The views of a scene show one set of named points, each view turned or mirrored, shifted and resized as a whole, with a little noise and some points left out.
In the rows, zero is written as 128.

Scene 1
View 1
Z_102: [206 123 108  51  76 177 104 168 134  90 150 117 203 136 127 142  96 117
 193  90 105 126  92  79 203  58 142 195 161  83]
Z_594: [214 172 108  60 124  76 133  74 126 180  96 150 169 147 161 185 115 136
 179 149  74 109 165 177 177 132 147 157 199 163]
Z_474: [173 110 112  86  98 115 139 142 136 124 123 131 181 147 175 145 115 133
 182 130  92 133 113 117 186 130 160 161 172 139]
Z_317: [190 138 126  48 129 113  84 127 139 133 122 149 190 130 107 172 101 140
 160  92  73 120 147 136 206  39 148 178 167  99]
Z_712: [153  54 143 117 112  69 142 145 180 116 131 154 193 163 196 126 109 131
 159 118  85 165 112 130 210 145 174 148 162 174]
Z_258: [131 117 129 105 136 117 113 119 140 114  96 123 165 127 162 161 132 168
 164 127  79 132 121 125 174  92 156 152 161 132]
Z_318: [182 132  93  65  67 141 160 155 101 140 117 120 179 149 185 127 123 120
 190 151 120 117  99  91 170 156 158 170 178 121]
Z_371: [235 115 113  83  67 136 127 118 155  88 152 114 206 181 171 154  83 102
 208 119  90 162  88 118 208 127 149 178 188 166]
Z_761: [164  49 150 142 100 101 118 128 198  59 149 132 203 176 191 139  84 123
 180 103  79 199  88 123 219 121 166 153 165 201]
Z_641: [149 105 106  88  95 136 146 161 125 119 109 121 172 135 187 128 132 138
 181 140 104 130  98  93 171 131 167 160 160 120]
Z_785: [160 140 113 107 129  56 168  91 127 179  83 144 152 155 211 162 133 150
 168 180  76 122 150 178 158 190 160 138 195 191]
Z_742: [182 163 131  79 157 100  77  69 148 136 104 134 166 132 122 208 112 166
 163 114  55 122 167 170 188  40 138 166 191 131]
Z_586: [192 209  90  81 114 159 113  63  97 131  92  91 146 128 157 210 123 154
 197 160  75  96 133 151 143  93 127 169 202 133]
Z_113: [147  86 132 120 116  92 139 130 156 116 110 135 173 154 197 140 119 148
 165 136  85 155 111 129 184 140 167 146 168 167]
Z_670: [184 109 126 101 120  70 130 101 161 137 121 146 182 164 178 164 103 135
 170 131  70 146 138 166 199 139 162 152 182 177]
Z_122: [152 137 135  63 168  59  88 118 143 176  99 172 175 114 124 171 120 162
 137 106  60 109 186 164 198  50 154 155 167 111]
Z_224: [136 151 112  61 145 111 111 127 110 159  89 143 160 110 135 164 141 170
 153 129  79  97 161 137 171  68 150 156 165  86]
Z_159: [117 143 116 111 136 129 129 115 125 119  83 110 147 126 184 159 146 175
 170 148  82 121 121 125 156 109 156 150 174 127]
Z_16: [124 117 138  82 152  95  88 132 144 129  98 149 171 116 125 166 128 174
 140 102  70 123 155 135 192  41 164 155 152  94]
Z_823: [191 159 107  45 120 110 106 118 110 164 108 139 175 126 126 173 117 141
 174 125  75  97 152 144 188  71 143 173 180 102]
Z_97: [169 128 111  93  95 151 123 126 132  95 109 106 171 142 174 152 117 137
 189 127  97 139  95 113 175 107 154 164 177 133]
Z_524: [158 124  99 127  67 177 175 131 125  84 109  78 158 159 237 140 129 134
 210 176 113 147  55  89 150 182 158 154 186 171]
Z_626: [136 111 112 124 109 104 173 127 137 126  93 122 153 152 227 132 139 150
 178 169  90 145  99 119 164 183 172 130 176 173]
View 2
Z_586: [133  93 119 119 136 175 164 137 112 113 119 141  79 160 149 150 129 139
 105 181 134  55 122 136 116 107 196 118  96 112]
Z_97: [127  80 108 118 137 163 144 139 109 118 116 128  91 159 140 178 103 140
 130 167 125 134 121 151 117 119 171 119  95 121]
Z_474: [124  84  90 132 150 176 137 124 126 115 105 133  91 147 135 172  91 137
 136 156 118 139 113 144 111 118 164 112  94 113]
Z_258: [130  86 117 113 130 160 146 113 136 131 118 113 109 138 121 162  94 134
 133 167 122 107 129 135 114 119 155 137 105 132]
Z_122: [131  95 104 138 144 160 139  73 130 129 135 122 123  83 125 116  71 149
 142 172 115  68 122 118 100 119 121 132 116 147]
Z_641: [125  97 100 117 150 168 132 119 125 119 104 128  85 160 137 181  79 132
 145 161 123 148 120 167 105 117 168 110  99 118]
Z_626: [117  92  99 111 155 200 141 129 169 120  84 140  80 158 116 185  98 100
 138 154 100 128 127 153 108 115 200 122  89  94]
Z_524: [118  84  97 106 151 192 146 162 130 111  80 140  62 201 143 211 115 107
 122 158 122 156 123 168 112 114 213 111  86  83]
Z_102: [132  79  96 139 140 139 132 129  58 108 138 110  98 152 166 173  86 178
 140 176 156 175 105 155 115 126 125 108 101 146]
Z_594: [125  92  81 162 163 191 151 110 127 105 108 151  91 109 146 128 103 139
 116 167 109  55 110 115 100 113 178 104 102 110]
Z_224: [133 117 117 113 139 158 142  82 121 120 137 124  94 125 135 141  70 151
 145 177 133  73 128 143  97 114 144 124 116 138]
Z_159: [136 100 128  96 131 171 147 116 139 125 116 125  88 159 123 167 101 127
 132 170 123  90 136 147 109 115 177 131 102 119]
Z_670: [120  66  81 154 153 183 144 124 142 121  94 139 113 108 124 153 104 129
 122 152  94 111 108 116 110 120 168 117  94 110]
Z_742: [137  81 113 140 123 156 159 111 106 122 137 128 124 107 134 122 115 159
 113 179 123  50 122 108 116 115 143 135 104 145]
Z_113: [118  69  99 127 144 179 139 125 153 126  95 129 104 142 111 175  98 119
 137 153 103 139 123 136 115 121 169 125  92 113]
Z_16: [133  81 120 111 119 153 140  91 144 139 123 111 127 111 106 148  84 141
 141 166 113  99 133 131 115 127 131 145 112 145]
Z_785: [118  99  91 135 167 210 150 111 173 110  86 155  81 123 118 152  99  99
 129 152  86  65 121 125  95 111 198 115  97  86]
Z_761: [119  30  81 148 134 170 132 155 146 134  86 119 135 136 107 186 113 122
 130 141  88 192 117 124 131 133 159 132  81 112]
Z_712: [107  62  68 141 158 186 122 122 170 127  79 130 114 122 101 187  75 108
 157 133  85 192 116 140 107 129 156 123  95 105]
View 3
Z_224: [143 131 104 134 149 105 109 109 133 121 137 167 106 107  92 158 125 128
 143 148 123 119 159 150 147 117  95 110 119 130]
Z_16: [161 113 105 121 142  95 117  94 137 100 135 175 132 105  80 154 138 124
 146 149 124 123 150 138 143 132 118 129 109 144]
Z_761: [196  99  81 114  96  94 131 105 161 106 128 110 156 141 134 111 215 125
 152 156 122 202 121 184 113 188 147 150 115 129]
Z_318: [155 168 104 160 106 118 105 138 144 155 119 125  85 133 139 116 168 117
 130 135 123 147 145 182 100 143 101 118 112  88]
Z_258: [157 112  99 130 142 107 118 110 130 111 131 137 126 123 108 145 151 126
 141 160 115 155 149 169 133 142 120 125 116 131]
Z_122: [153 118 100 109 130  92 113 107 157 106 155 186 127 101  87 156 131 140
 153 137 146 121 152 126 162 111  94 121 133 151]
Z_823: [148 147 107 142 130 120 111 119 159 113 150 155  94 117 113 143 139 118
 161 132 136 124 151 139 138 109  87 119 127 134]
Z_113: [165 111  88 119 107  93 121 122 141 130 122 121 135 130 126 125 176 138
 135 158 123 186 136 185 131 158 122 127 119 120]
Z_159: [144 114 101 141 154 106 114 119 114 130 126 127 114 120 118 149 138 133
 130 166 107 162 149 179 136 127 110 110 112 126]
Z_641: [161 139  99 149 114 108 107 127 129 145 115 134 104 127 124 125 167 117
 126 147 113 153 144 187 111 151 116 122 113  98]
Z_712: [184 113  81 100  82  84 118 118 156 133 125 138 143 128 126 118 193 141
 137 148 135 184 130 181 133 167 132 139 119 125]
Z_785: [123 115  83 104 109  88 115 153 146 164 135 121 121 130 151 138 146 171
 127 156 148 196 143 184 163 111  80 100 147 127]
Z_317: [167 134 105 136 133 119 119  94 164  92 156 165 113 115  97 146 155 110
 171 133 132 116 147 128 128 128 105 131 119 139]
Z_97: [163 136 103 153 139 120 116 113 139 119 130 113 111 135 125 131 163 109
 144 153 112 162 143 174 113 145 112 123 114 116]
Z_594: [122 126  92 127 124 108 114 141 163 145 150 123  99 133 152 136 131 152
 149 144 150 177 147 156 153  94  61  96 154 136]
Z_586: [122 122 106 148 168 127 119 125 137 122 149  94  95 136 143 147 132 126
 153 162 126 171 146 166 132 101  75 100 133 125]
Z_524: [149 136  94 166 126 122 118 138 123 162 106  71  98 150 162 112 173 118
 120 163 105 203 139 218  98 158 109 111 117  87]
Z_371: [174 146  96 148  99 128 121 118 183 110 145  98 114 150 150 102 196 103
 170 136 135 176 125 164  91 156 108 140 124 117]
Z_102: [187 161 114 171 129 140 114  95 157 100 138 134  92 130 109 121 182  76
 172 126 108 113 143 148  83 160 121 142  98 111]
Z_742: [143 109 103 127 159 115 126  92 161  78 171 135 129 122 111 153 136 124
 178 149 134 144 145 130 149 108  92 119 129 159]
View 4
Z_317: [170 101 167 130 176 142 143 165 104 195 184 122 105 169 169 113 122 117
  93 194 123 130 149  75 141 147  93 136 150 179]
Z_712: [151 148 141 112 135 139 162 175  68 136 178 129 127 112 164  92 212 171
 138 143 106  86 140 113 177 149  75 205 149 142]
Z_258: [153 122 156 111 140 143 115 171 109 168 188 118 138 131 154 124 163 161
 115 139 116 140 140  90 140 139 102 139 145 154]
Z_761: [131 127 117 120 108 142 139 197  70 145 148 137 110 139 163  84 203 184
 138 151 112  63 146 106 192 104  76 227 127 133]
Z_742: [161 102 134 137 177 141 112 183 136 174 155 141 115 166 167 146 143 116
  75 166 118 142 123  58 110 143  80 117 129 177]
Z_474: [153 139 162  98 152 147 125 164  91 144 183 132 128 115 176  96 158 130
 142 147 105 118 141 112 171 132 109 166 144 148]
Z_524: [124 159 163  61 119 154  70 172  96 111 168 150 159  75 180  89 163 144
 194 106  93 127 133 139 195  79 148 173 124 116]
Z_626: [136 163 162  79 115 139 105 161  95 118 193 127 171  63 155 121 207 170
 158 100 100 137 133 127 167 141 116 165 149 124]
Z_670: [152 144 125 120 173 139 137 179 101 128 149 150 123 128 179 113 193 125
 119 150 104  96 124  97 156 152  72 178 136 162]
Z_16: [170 106 165 130 145 139 148 166 107 195 201  99 125 151 146 134 155 157
  82 162 125 150 150  76 132 167  88 125 159 177]
Z_318: [153 155 190  72 168 154 111 152  89 133 192 131 133 100 186  77 125 107
 174 146  92 133 147 131 187 125 137 159 154 150]
Z_594: [160 153 138 118 217 143 119 164 122 117 148 165 127 117 195 129 164  74
 112 161  99 127 112  95 124 165  88 134 139 172]
Z_371: [139 127 142 102 158 153 109 184  86 145 145 157 100 147 200  66 132 112
 157 176 107  79 141 110 188  90 111 202 117 148]
Z_97: [142 123 160  97 139 147  99 169 101 158 173 129 128 129 167 102 139 136
 141 145 104 130 143 107 168 106 125 157 135 147]
Z_113: [145 143 143 105 129 143 131 172  92 135 175 129 133 108 164 103 195 163
 132 132 104 111 137 108 167 141  95 180 141 142]
Z_586: [141 132 144 103 175 146  61 176 144 140 152 156 142 121 180 140 146  99
 121 128 103 159 111  86 124 110 122 110 119 157]
Z_785: [148 182 140 106 186 137 114 166 123  86 159 158 158  74 180 140 218 107
 130 113  88 129 101 112 130 171  82 147 144 154]
Z_224: [175 120 178 112 173 138 127 150 116 174 206 110 136 132 162 134 129 128
  99 154 112 173 142  80 125 165 101 107 158 177]
Z_823: [170 125 171 113 198 148 123 157 117 168 181 131 114 148 176 122 123  90
 113 180 109 141 137  91 134 151 105 120 149 178]
View 5
Z_474: [120 127 162 126 154 148 103 137 127 143 138 113 136 116 128 134 101 162
 100  94 173 151 141  91 111 149 113 104 130 113]
Z_712: [115 141 163 134 129  96 110 134 129 134 116 116 121 111 127 136 115 137
 105  86 177 167 141  92  84 178  90  95 113 118]
Z_761: [150 130 170 111 130  95 102 142 126 121  94  99 138 101 146 158 127 130
 127  78 183 180 127  85  73 186  85 109 109 109]
Z_524: [116 127 150 136 170 168  79 167  92 127 114  75 158 116 136 173  69 168
  79 106 140 142 120  80 111 190 122  96 138  66]
Z_670: [126 144 172 134 138 134 119 101 129 126 121 113 123 121 129 131 135 136
 103  71 176 138 150  93 119 155  84  98 122 113]
Z_586: [114 115 165 114 191 205  95 106 113 116 142  91 133 122 147 138 116 151
  79  87 156 109 144  92 161 116  87 127 147  90]
Z_258: [105 112 163 104 164 137  94 133 130 117 158 114 117 115 141 135 113 147
  84  93 171 148 143  93 118 125  83 132 131 118]
Z_318: [108 131 152 140 161 182 107 138 131 161 155 124 132 127 111 121  77 186
  89  98 173 133 151  98 128 138 141  85 144 105]
Z_97: [128 116 159 107 168 159  86 147 119 132 136 102 138 108 139 140 104 163
 102  95 174 151 138  88 117 139 112 119 138 105]
Z_594: [113 142 173 146 162 184 134  82 132 137 136 117 121 129 124 111 132 147
  94  66 175 110 159 103 163 127  90  89 133 115]
Z_102: [163 100 157  83 159 163  79 165 147 155 146 132 151 101 136 123 105 176
 138  97 205 176 142  77 108 112 153 122 147 131]
Z_785: [ 79 155 166 164 155 157 129  88 112 125 137 101 110 138 120 127 112 142
  63  74 149 110 153 104 142 164  76  83 121  95]
Z_371: [178 125 167 117 151 165 107 134 125 144  96 105 158 109 137 141 123 156
 138  82 188 156 133  80 116 169 129  94 133 108]
Z_641: [110 121 152 121 159 145  85 156 125 143 148 113 133 115 126 139  85 170
  89 105 172 153 141  94 106 148 123 103 131 106]
Z_16: [ 98 105 160  94 158 118  98 124 152 130 177 134 101 108 138 107 127 150
  92  89 194 154 155 103 117  94  83 143 129 143]
Z_159: [ 90 110 158 111 176 157  90 136 118 117 159 102 117 119 138 137  98 157
  68  96 154 136 143  97 128 127  84 130 138  99]
Z_317: [132 108 170  96 156 154 110 116 156 142 163 143 118 110 133 103 138 157
 116  81 203 156 157  98 132  89 108 134 137 148]
Z_742: [123 107 173  93 172 170 110  90 142 116 153 123 109 110 145 110 156 136
 102  70 189 129 155  98 153  85  68 149 133 132]
Z_113: [109 134 162 128 147 118 102 134 121 127 128 103 121 114 132 146 105 143
  91  87 167 157 141  95 104 167  87 105 115 103]
Z_224: [ 79 110 157 107 177 175 107 112 148 138 197 134 100 125 127  98 108 167
  75  87 179 125 165 111 151  73 100 129 140 132]
Z_626: [ 93 140 159 149 158 139  99 139 106 126 131  91 124 123 123 149  84 151
  71  97 145 138 137  93 110 177  94  93 126  83]
Z_823: [118 119 164 117 167 178 111 112 147 143 164 135 122 121 126 104 121 165
 102  82 192 133 156 101 149  94 114 116 141 136]
Z_122: [ 93 117 171 113 152 137 121  97 156 134 180 150  89 124 125  91 142 147
  90  77 194 141 169 113 134  86  76 132 127 152]

In a view up to two points have been moved. Name them for each view, in the order of its rows, or write -.
view 1 => Z_586
view 2 => Z_16, Z_712
view 3 => Z_594
view 4 => Z_626
view 5 => Z_318, Z_224

Scene 2
View 1
Z_570: [192 120 136 110  95 162  98 133 168 113  91 151 114 123 145  95 102 102
  93 128 148 115 121  87 191 158 143 149 115 173]
Z_38: [151 133 138 127 131 161 109 135 161 130 128 166 136 116 147  93 115 112
 101 152 142 122 132 139 203 163 139 144 133 126]
Z_470: [164 126 133 115 107 156  94 135 167 127  99 165 116 120 137  91 107  96
  96 154 146 110 122 114 184 154 147 152 123 163]
Z_131: [178 114 160 143 139 153 115 141 168  98 137 122 122 153 170 141 112 112
  97 138 161 121 135  92 168 140 150 103 139  82]
Z_233: [137 129 144 139 145 144 104 139 160 136 137 174 132 130 141 103 122 100
 102 177 144 112 130 147 172 142 150 135 148 111]
Z_838: [158 145 121 111 114 172 107 150 165 135 105 170 142 100 134  72 105 139
  98 144 134 126 132 148 197 145 128 156 130 152]
Z_647: [162 129 137 128 121 169 110 146 169 116 115 141 129 122 154 106 109 122
  99 147 147 124 134 121 191 152 142 130 129 114]
Z_530: [184 123 154 135 129 158 117 164 169 101 121 120 134 149 159 127 101 146
  94 131 158 131 140  97 140 108 140 107 148  87]
Z_212: [154 113 151 140 136 129  98 141 163 125 124 163 117 147 142 123 117  84
 103 178 153 105 127 116 143 131 161 128 145 117]
Z_503: [134 134 117 125 118 168 103 147 169 140  93 149 130 105 148  98 114 118
 105 197 140 113 135 158 177 139 157 140 132 120]
Z_303: [158 114 141 136 125 152 103 143 171 115 110 134 116 137 154 130 114 101
 102 173 153 110 129 110 155 134 163 122 134 106]
Z_134: [132 129 130 135 139 152 104 153 166 137 114 156 132 123 143 110 118 115
 104 193 142 112 136 156 152 124 155 128 148 104]
Z_322: [140 127 128 128 123 157 101 131 164 134 108 162 121 115 148 100 121  92
 103 187 143 110 130 143 194 161 156 144 126 127]
Z_437: [159 123 153 131 139 127  99 141 158 132 137 182 130 139 131 103 118  90
  98 159 151 110 122 123 153 137 149 143 148 133]
Z_152: [127 134 115 133 127 171 105 157 170 137  97 142 130 106 150 105 113 131
 107 203 136 117 143 165 161 121 155 129 138 103]
Z_456: [169 122 140 137 127 175 118 159 174  99 111 107 130 135 168 133 102 141
  97 153 153 127 144 110 163 126 148 101 135  76]
Z_433: [164 119 143 133 126 145 104 151 168 120 115 145 125 139 146 118 109 111
  99 165 152 113 131 114 147 125 154 125 143 117]
Z_118: [157 134 131 124 125 163 108 153 167 127 111 156 136 118 143  93 108 132
  97 154 141 123 135 135 176 135 140 140 136 127]
View 2
Z_456: [142 177  93 117 125 102 179 197 124 189  57 215 130  72 137 165  33 138
 131 161 115  61 151 169 196 157 165 164 143 119]
Z_212: [140 188  73 103  98 137 147 178 130 116 121 165 114 121  96 161 126 140
 117 158  89  78 140 126 136 171 145 140 124 109]
Z_437: [151 185  63  97 117 149 142 168 151  93 109 156  89  92  73 159 137 115
 118 158 114  91 128 118 117 179 137 131 125  99]
Z_152: [126 153  67  70 142 100 197 185 118 107  89 222 164  87 100 231  81 170
 164 131  96  66 141 166 140 175 163 151 107  75]
Z_134: [128 166  65  81 134 120 183 178 120  95  93 196 135  93  97 205 104 158
 137 141  97  74 149 151 134 179 156 147 114  71]
Z_322: [151 144  76 111 124 103 161 141 167  83 117 198 143 108  84 199 119 143
 170 129 119  76 134 173 118 188 129 135 123 114]
Z_38: [147 143  72 114 149 122 163 130 185  70  69 187 107  57  80 184 100 115
 151 143 156  87 145 180 120 199 125 125 141  98]
Z_233: [128 166  67 101 125 132 166 150 143  79  90 178 112  88  88 181 123 138
 131 143 114  85 156 158 124 186 140 134 125  84]
Z_530: [152 208  81 101 130 137 169 217 120 199  49 192 101  54 120 141  45 118
 108 182 122  68 139 128 195 156 165 162 149 116]
Z_838: [174 148  66  72 178 118 174 162 197  93  79 220 126  37  56 222  78 112
 180 138 169  79  98 157 113 191 127 136 134 100]
Z_570: [219 163  87 113 131 112 131 171 214 158 126 205 113  79  65 174  82  90
 171 152 161  69  70 136 133 180 111 137 150 176]
Z_131: [142 193  92 147 101 126 149 177 138 180  69 175  99  84 134 121  66 121
  99 169 120  71 165 163 188 159 153 151 152 142]
Z_503: [141 145  70  76 142  95 187 175 143  95 105 223 161  94  89 229  92 161
 176 129 110  67 125 165 126 182 147 143 112  88]
Z_303: [148 176  82 116 104 113 154 184 133 150 109 191 128 116 113 166  90 141
 136 152  94  67 134 146 164 167 150 150 126 128]
Z_470: [194 158  76 100 130 115 138 164 193 118 126 199 120  94  59 187 110 110
 171 141 141  73  87 139 112 182 120 135 131 142]
Z_118: [161 166  73  81 157 120 175 176 165 120  78 209 120  64  78 200  81 125
 154 147 141  78 121 152 134 182 143 143 134 101]
Z_647: [160 163  82 115 133 113 167 160 171 138  74 205 122  69 101 177  68 120
 152 148 141  73 132 173 152 180 138 140 144 126]
View 3
Z_38: [119 128 107 120  93  78 154 175 136  72 126 161 121 135  96 120 191  93
 146  64 146 169 123 105 109 153 130 156 120 154]
Z_131: [113 122  92 158  87 100 122 140 142  97 144 120  74  90 154 116 129 113
 167 109 164 124 120  77 116 170 107 160 116 203]
Z_838: [126 150 103 100  91  91 124 192 140  50 136 170 159 142  94 138 197  81
 142  61 135 179 148 136 116 155 138 160 139 125]
Z_570: [103 122  82  95 121 114 157 154 162  41 163 150 147 118 115 147 198  85
 191  89 170 119 139 141 103 122  95 175 136 159]
Z_433: [119 122 104 155 115 132 124 177 133  91 151 135  98 104 115 132 161 109
 173 107 143 144 144  87 117 150 119 151 123 161]
Z_134: [142 124 113 157 100 109 133 203 130 102 122 152 110 126  90 110 181 108
 124  89 110 185 136  78 115 164 152 143 121 134]
Z_303: [125 107  97 157 117 134 142 170 147  97 151 133  98  96 123 116 168 114
 165 116 135 136 135  78 107 142 119 150 117 166]
Z_118: [125 138 100 130  95 107 116 186 135  75 139 149 132 122 109 130 177  98
 145  82 134 165 144 110 120 155 132 158 135 139]
Z_503: [145 115  96 145 112 121 140 199 150  94 130 156 140 119  98 107 206 107
 125  97 105 171 142  96 101 147 151 140 123 114]
Z_470: [114 114 101 110 125 113 164 179 150  58 149 158 138 128  92 140 206  89
 175  82 147 149 136 121 103 122 110 164 125 145]
Z_456: [131 128  80 162  79 118  96 151 156  94 145 120 106  85 163 104 136 114
 134 121 134 134 135  88 114 178 127 155 131 165]
Z_322: [132 106 105 134 112  99 177 182 144  85 129 161 120 126  90 108 208 102
 143  81 128 166 128  95  95 138 134 151 120 143]
Z_530: [113 148  93 161  86 131  75 160 133  91 159 113  91  90 155 135 117 111
 164 117 153 128 145  90 132 180 116 160 133 174]
Z_437: [ 98 132 134 149 124 120 144 206 100  85 149 152  84 134  66 156 172  95
 198  73 154 165 145  81 132 138 115 153 109 166]
View 4
Z_303: [118 133 154  62 106 159  80  89 129 126 150 164 134 149  87 126 138 119
 126 106 121 127 120 122  86 144 129 153 129 156]
Z_212: [120 143 169  50 112 188  67 114 111 111 154 137 140 141  82 123 158 111
 120 107 134 120 111 120  97 109 121 137 145 162]
Z_647: [111 138 151  68  84 147  87  73 167 128 148 157  82 163  69 101 121  94
 122  95 100 121 142 145 125 145 146 138 142 125]
Z_233: [117 160 167  61 105 191  57  88 152 120 156 120 108 128  75 127 139  80
 113 124 122 108 115 142 123  91 128 119 160 140]
Z_456: [107 150 144 101  54 107  83  46 152 156 170 195 130 189 102 116 149 108
  89  78 112 125 110 117  64 152 118 180  84 145]
Z_503: [115 146 174  86 138 142  72  59 177 129 150 144 112 107  97 132 118  91
 135 155  96 107 110 176 130 147 142 126 152 132]
Z_470: [130 112 171  34 131 170  92 117 135 107 140 134  78 141  64  89 128 108
 160 112  91 129 151 156 147 162 153 121 171 125]
Z_322: [118 141 155  56 131 176  77  83 165 115 134 139  94 111  76 126 106  88
 140 139 111 118 137 160 122 129 148 121 173 133]
Z_570: [131  93 159  28 116 150 113 126 131 105 140 156  59 171  58  66 127 119
 162  80  77 142 168 146 148 187 160 137 160 114]
Z_152: [112 157 177 107 130 131  63  47 176 138 160 148 128 111 104 138 131  90
 122 157  98 105  94 179 116 146 134 131 138 139]
Z_131: [110 146 135  63  45 156  86  86 130 134 155 177 113 195  73 111 138 102
  94  54 130 129 137  94  68 120 125 168 109 146]
Z_134: [112 162 178  89 118 157  54  68 156 130 161 133 133 120  95 130 146  86
 112 144 116 103  96 159 115 116 126 129 141 144]
Z_838: [124 138 186  71 107 137  73  78 180 123 160 119  55 148  70  75 132  75
 136 122  67 106 138 193 183 153 160 109 165  94]
Z_530: [113 144 166  82  47 117  75  76 131 141 184 164 120 207  87  85 171 105
  90  59 108 119 107 117  92 145 120 166  87 134]
Z_433: [117 137 170  63  99 156  76  94 125 123 160 147 129 158  85 108 160 109
 117  99 115 121 105 132 104 134 124 143 130 144]
Z_118: [117 143 178  75  98 141  71  77 163 128 165 133  88 159  79  93 142  87
 120 115  88 109 125 164 142 142 140 128 144 116]

In a view up to two points have been moved. Name them for each view, in the order of its rows, or write -.
view 1 => -
view 2 => Z_38
view 3 => Z_134, Z_437
view 4 => Z_456
